Each row is a point on a landscape with many valleys, with its height.
A ball rolls from a point to whichever of its 2 nearest points has the largest drop for the distance, and stops where none of them is lower. Distance is the straight distance between rows; heights are no part of it.
mumil height 5.63: [103  78  99  76 105 100 111 100 128  76 115  97  88  76 103  89 104  76
 108  53 101]
gop height 1.00: [155  97  77 121 115  90 150  65 103 106 112 122  95  88  91 101  63 123
  91  92 106]
sumus height 4.18: [ 72  90 123  91 100  96  57 109  96 125  75 145  77  93  88  98 114 121
 116 105 103]
zimi height 5.11: [ 91 130 118  69 136  81  98 128  84 122  69  91  78 126  99  83  94 122
  97 139 111]
purid height 3.09: [114 116  84  98  74  53 130 117  79 118  78 119  80 118  79 134 101  82
  81 161  84]
kasik height 5.68: [ 75  91 124 120 100  69  67  65  94  84  77  97 128  94 130 114 120  91
  94  68 111]
Sidot height 5.34: [104  77  91 144 119  99 124 117  87 102 126 101  88  76 102 108 101  79
 103 110 108]
sofav height 0.62: [118 106 100  51 113  92 108  74  72 107  72  54  93 122 114 106  82  96
 100 109  76]
vamu height 4.07: [115 115  80 119 114 122 144 106 100  95 138 119 109  68  51 112  76  72
  92 110  93]
gutaf height 3.69: [ 98  78 112 106 105 145  66  79 114  81 101  73 118 117 111  79  80 138
  96  52 101]
tus height 6.18: [104  80  96  94 100 165  67 106  78  84  66 145 115  83  84  84  90 113
 103 112 102]
tib height 6.47: [ 88 137 117 153  63  75  91  77 122 116  98  98 100 112 134 101 148 104
 112  91 123]
rafu height 4.69: [101 136 116 103 104  77 122  83 101 107  95 100  92 113  73  90  99  85
 120 113 100]
guli height 4.17: [113  84  88  98 105 151  82 131  93  54 106  74 130 123 120  88  98  86
  92 108  93]
pitim height 1.23: [ 93 100 112  43 130 111 108 105  70 118  61  73  70  92  93 101  86  81
 120 126  90]
Vipof height 6.11: [102  74  91  92 115  56 112 116  94  90  88 101 112 101 121  74  84 136
  79 111 120]
taz height 4.86: [108 121  83 122  66  68 142 109 121  98 137 117 109 104  63 120 106  48
  92 113  74]
kuled height 6.98: [115 120 107 117 117  82 110  90 128  91  98  96 117  87 128  92 104 134
  85  83 141]
fov height 4.26: [ 95 109  91  63 104 138 107 123 101 120 132  73  95 104  61  75  72 131
 111 121  79]
Vopaz height 4.27: [102 126 131  97  95  64  85  83 115  99 101  96  41  93 107 138 138 109
 107  76 121]
Momi height 2.19: [ 99 104  81  95  94  82 165 118 128 122 104  98 111  97  61  80  63  70
  94 134  85]
Mun height 4.80: [ 73  81  88 145  93  86 104 143  89  78 159 105 103  99  85  97 109  87
  98 121 103]
sumaf height 4.91: [ 95 135 110  64 133  83 125 113  81  76  88  79  97 124  73  74  82  83
 105 134 104]
fitet height 5.73: [109  83 100 134 108  63 122  92  88 128  64 104 121  95 133  82 100 114
  95 123 114]
Zodu height 3.37: [ 99 110 101  83 123 106 115  85  80  70  66  85 165  72 100 104  91  54
  88 109  83]
Vul height 5.99: [109 129 106  87 131  91 132  78 109  72 100  61  86 106 126  81  94  86
 106  69 129]
tak height 2.95: [ 83  92  92  95  65 135  78 102  71 105 124 105  89  95  78 129 112  74
 118 127  72]
Tivi height 5.86: [ 87  85  95  70 117 163  77 131  57  80  86 114  83  83  73  99  91 113
 100 140 125]
lupud height 6.81: [121 120 101 129  73  78 121  77 112 125  98  74 101 106 141 112 135  68
 109  93  93]
Genar height 3.30: [104  66  93  72  93 146  79 101  96  69  94 101  99 115  88  59  69 135
 101  69  82]
Bika height 5.40: [118  74  87 117 128 105 112  93  96  77 125 125  48  74  98 106 106  68
 115  47 113]
mag height 1.44: [120 120  98  57  97  69 102 107 103  97  65  81 100 134 126 110 108  88
  84 116  90]
bonu height 2.17: [ 78  76  91  88  64 111  88 104  98 114 136 121  78  98  54 101  92 110
 119 100  75]
kogi height 4.13: [ 98  72  93 125 102 115  80  69 112  75 135  72 113 101 130  97  97 126
  86  22 104]
lut height 2.84: [100  76 100  85  87 111  92  91 103 109 109 110  78 114  79  65  77 139
 121  80  88]
lubo height 7.43: [102 111  96 129 129  74 115  78  91  90 121 123 113  54 100 122 116  72
  87  44 109]
gumel height 6.51: [101 106  94  74  78  98  78 103 124  94  83 125 139 138 101  79  92 121
  83  82  81]
rifo height 4.22: [ 69  90  82  98  86  97  93 150  71  88 149  83 113  89  85 120 114  88
  89 141  94]
Gepir height 2.86: [136 119  87  86 108 118 106  84  97 107  88 104 145  56  89 156  95 107
  73 118  87]
bepat height 3.73: [ 93 110 110 101 118 118  96 103  94  68  76  73 157 116 107  72  97  68
 100 102  90]
pes height 2.39: [ 78  90 108  63 110 111  83 140 131  95 125  71 111  53 100 131 116  85
  90  83  97]
Sir height 5.82: [ 86 114 112  83 114 101 113  64 120  94 120  57  93  79 114  95 103  82
 108  35 106]
Fuzi height 7.27: [ 91 153 105 126 137  66 130  67 106  92 120  91 109  67 107 107 118  83
  88  43 135]
pul height 6.29: [ 91 114 102  63 106 122  62  93  88 109  72 115 119 142  94  99  77 143
  78  97  78]
dobig height 6.36: [ 82  74  97 109  99  66  95  95  94  85  97  85  97 132 132  50  96 135
  99  84 127]
faf height 1.78: [ 68 101 115  62 114  89  79 112 126 117  94  50 128  77 116 135 103 113
  70  79  98]
bizaf height 4.52: [ 96  68 108  96  93 100  80 124 120  95 105 144  73  78  88 105 112 109
 114  95 115]
nize height 5.00: [ 93  63  89 117  99 109 105 134  95 100 108 135  76  60  86 133 106  90
 100 129 118]
lib height 5.33: [111  72 104 154  77  79 103  70  93 147  74 128 101 103 114  92 103 107
 120 112  94]
por height 4.90: [115 103 104 120 115  87 117  56  68  88 107 105  84 110  88  90  85  93
 124  98 100]
Doke height 5.75: [128  98  84  84  82 133  83 117 104 142  87 113  92 147 121  85  90 141
 104 120  71]
fupe height 2.94: [ 80 101  96  44 100 101  84 106  82  83  55 101 146  83 100 126 102  65
  75 115  82]
Nuted height 4.64: [115  80  88  95  87 152  50 100  84  44 112 107 111 127 102 118 102 103
  94  96  93]
rulu height 7.14: [104 165 100 145 115  76 137  79 131  91 110 101 121  84 121  88 117 103
  90  74 151]
razu height 2.23: [ 70  64 115  66 100 113  64 137 106 120  80  84  78  85 119 108 119  90
 116  98  89]
korup height 7.64: [137 131  96 128 102  66 129  75 122  84 105 147 125  70 100 126 113  88
  80  74 119]
Ril height 8.06: [119  89  81 111  72  82 112  81  84  96 121 133  63  95  74 139  95  90
 102 106  81]
zini height 4.73: [ 88 118  75 120  78 121 138 131 101  95 155 100 109  96  48 117  93  47
  92 140  85]
vifa height 6.15: [ 89 107 109  77 112  86 108  93 112  99  95  58  72 119 125  67  94 127
 111  82 124]
Faka height 3.32: [ 72  91 117 111  88  92  72  84 127 143  90  85  91  90 139  88 115 153
 106  68 125]
kesod height 3.05: [ 95  96  85  69 112  85 149 140 117  92 100  95 127  71  80  85  79  75
  89 119 101]
zevi height 3.72: [ 88  88  85 133  71  58 124  91  88 123  94 129  61 122  59 121  80  84
  85 154  85]
gasa height 7.22: [ 93 102 123 145  98  95 124  76 129 135 104 116  69  75  83  98 109  76
 132  84 111]
des height 5.32: [ 84 106  96  37 125 101  83 140  87 102  84 104  77 145 114  75  86 132
  85 113  94]
zoko height 3.82: [100  97 116  99  90  97  79  93 125 134  64 125  81 117 122  73 113 128
 116  91 114]
fogem height 5.12: [118 122 109 106  95  96  88  53  53 119  86  97  86 141  84 100  86 116
 121 124  78]
veled height 4.59: [ 90 122 101  56  99 144  80 133 106 130 111  65  92 137  96  81  95 116
 111 119  65]
kare height 6.21: [100 122 125 142  76  74  62  63  87 120 106 113  97 122 101 112 124 133
 109 101  99]
peg height 3.62: [ 67  80  89  79  79 113  82 134  63 106 107  86 106 113 106 102 109  86
 100 139  76]
zimir height 5.98: [ 77 100 119 120  90  91  42  74  73 104  83 105 129 129 111 112 111 119
  95  96  89]
fem height 2.77: [ 79  68 119  78 110 107  71 121 126 138  71  74  67  86 144  92 111 133
 105  81 124]
Nimog height 1.72: [ 84  77 115  62 114 134  75 103  76 102  89  82  73  59  92 126 107  80
 121 109  91]
gutu height 3.02: [ 92  81  99  85 106 100 122 160 143 103 112  80 114  62 118  86 109  91
  95 100 110]
gapob height 6.41: [106 120  98  96 107 152  65 104  76  99  72 131 136 136  86  73  86 131
  92 125  88]
gimi height 2.12: [124  87  78 125  93  85 158  91 113 113 115 103  95 112  89  72  69  96
 107 106  93]
sed height 2.03: [151 105  86 100 118 108 126  78 108 115 101 102 127  67 103 122  75 135
  80 101  98]
zefib height 3.53: [126 120  96 102 101 132 110  95 120  88 114 125 133  67  74 118  99  83
  99  92  87]
ziro height 4.50: [ 84 155 135  93 106  43 105  93 108 104  91  89  63 113  84 102 125 103
 109 108 132]
dogof height 6.78: [106 114 106 122  87  93 102 106 134  98 106 116 144 104 105  70 109 113
  96  94 107]
kavun height 4.32: [106 102  84 159  84  79 145  89 118 123 123 122  65  99  62 130  85  56
  83 125  77]
Las height 5.39: [139 102  95 118  86 118  96  93  85 117  79 113  76 153 107  86  96 106
 126 136  91]
Kop height 5.14: [136  98  86 132 121 111 132  66  80  87 132  97  66 111 103  89  94  74
 120  63  97]
Tadod height 7.85: [147  93  87 109  97  79 108  67 100  80 104 152  84  76  97 140  99 100
  89  75 105]
gem height 6.08: [118 113  96  82  95 126  69 104 102 108 112  96 110 116  94 117  93 141
  88 113  87]
ratu height 2.41: [ 83 100 115  65 118  75  91 111 105 101  66  81 134  51 112 145 113  84
  76 104 101]
Das height 7.06: [110 116 112 153  79  89 138  83 129 142  92  93  65  94 126 100 134  52
 132  90 113]
Bod height 5.35: [ 72 103 120 135 101  91  83 105 121  69  85 100 138  99 138  78 132  76
 100  76 136]
Nemi height 4.60: [102 105  90  97  89  85  92  84 130  75 141  68  99 119 127 102 105 123
  85  52 112]
luv height 5.52: [ 93  89  98 116 123 150 100 144  73  90 100 111  76  80  76 111  99  80
 112 160 124]
gota height 3.81: [104  86  86  69 104 147 110 120 111  82 128  84 119  82  68  64  60 134
  95  88  87]
dom height 5.07: [ 85  78  99 102  80 103  50 115  85  58 130 101  89 131 107 105 121  90
 107  94  94]
gulo height 4.31: [ 98  63  91 131  89 124  88 108  58 100  88 102 121 113 117  83 106  90
 115 133  83]
fop height 2.30: [133 121  91  96  75  53 117  96  94  86  89 103  96 126 109 127 118  74
  90 125  85]
fibu height 4.87: [ 96  61  93 136  77 117  91  72  61 138  80 129 111 110  96  82  84 107
 121 122  67]
Bagep height 5.56: [ 82  90  99  52 120 127  76 138  76  80  69  98 105 111  98  85  91 108
  84 119 105]
zasu height 3.88: [ 92  98 113 117  95  82  87  93 122 118 126  88  65  77 119 117 125 131
 108  71 125]
vav height 5.01: [ 70  96 113 100  89 102  78  99 147  71 101  74 136 116 123  90 108  96
  87  45 118]

Where does a ball stop that starts at each point below?
lupud => bonu
gem => sofav
Vul => sofav
Nuted => faf
Bagep => sofav
dobig => bonu
gapob => sofav
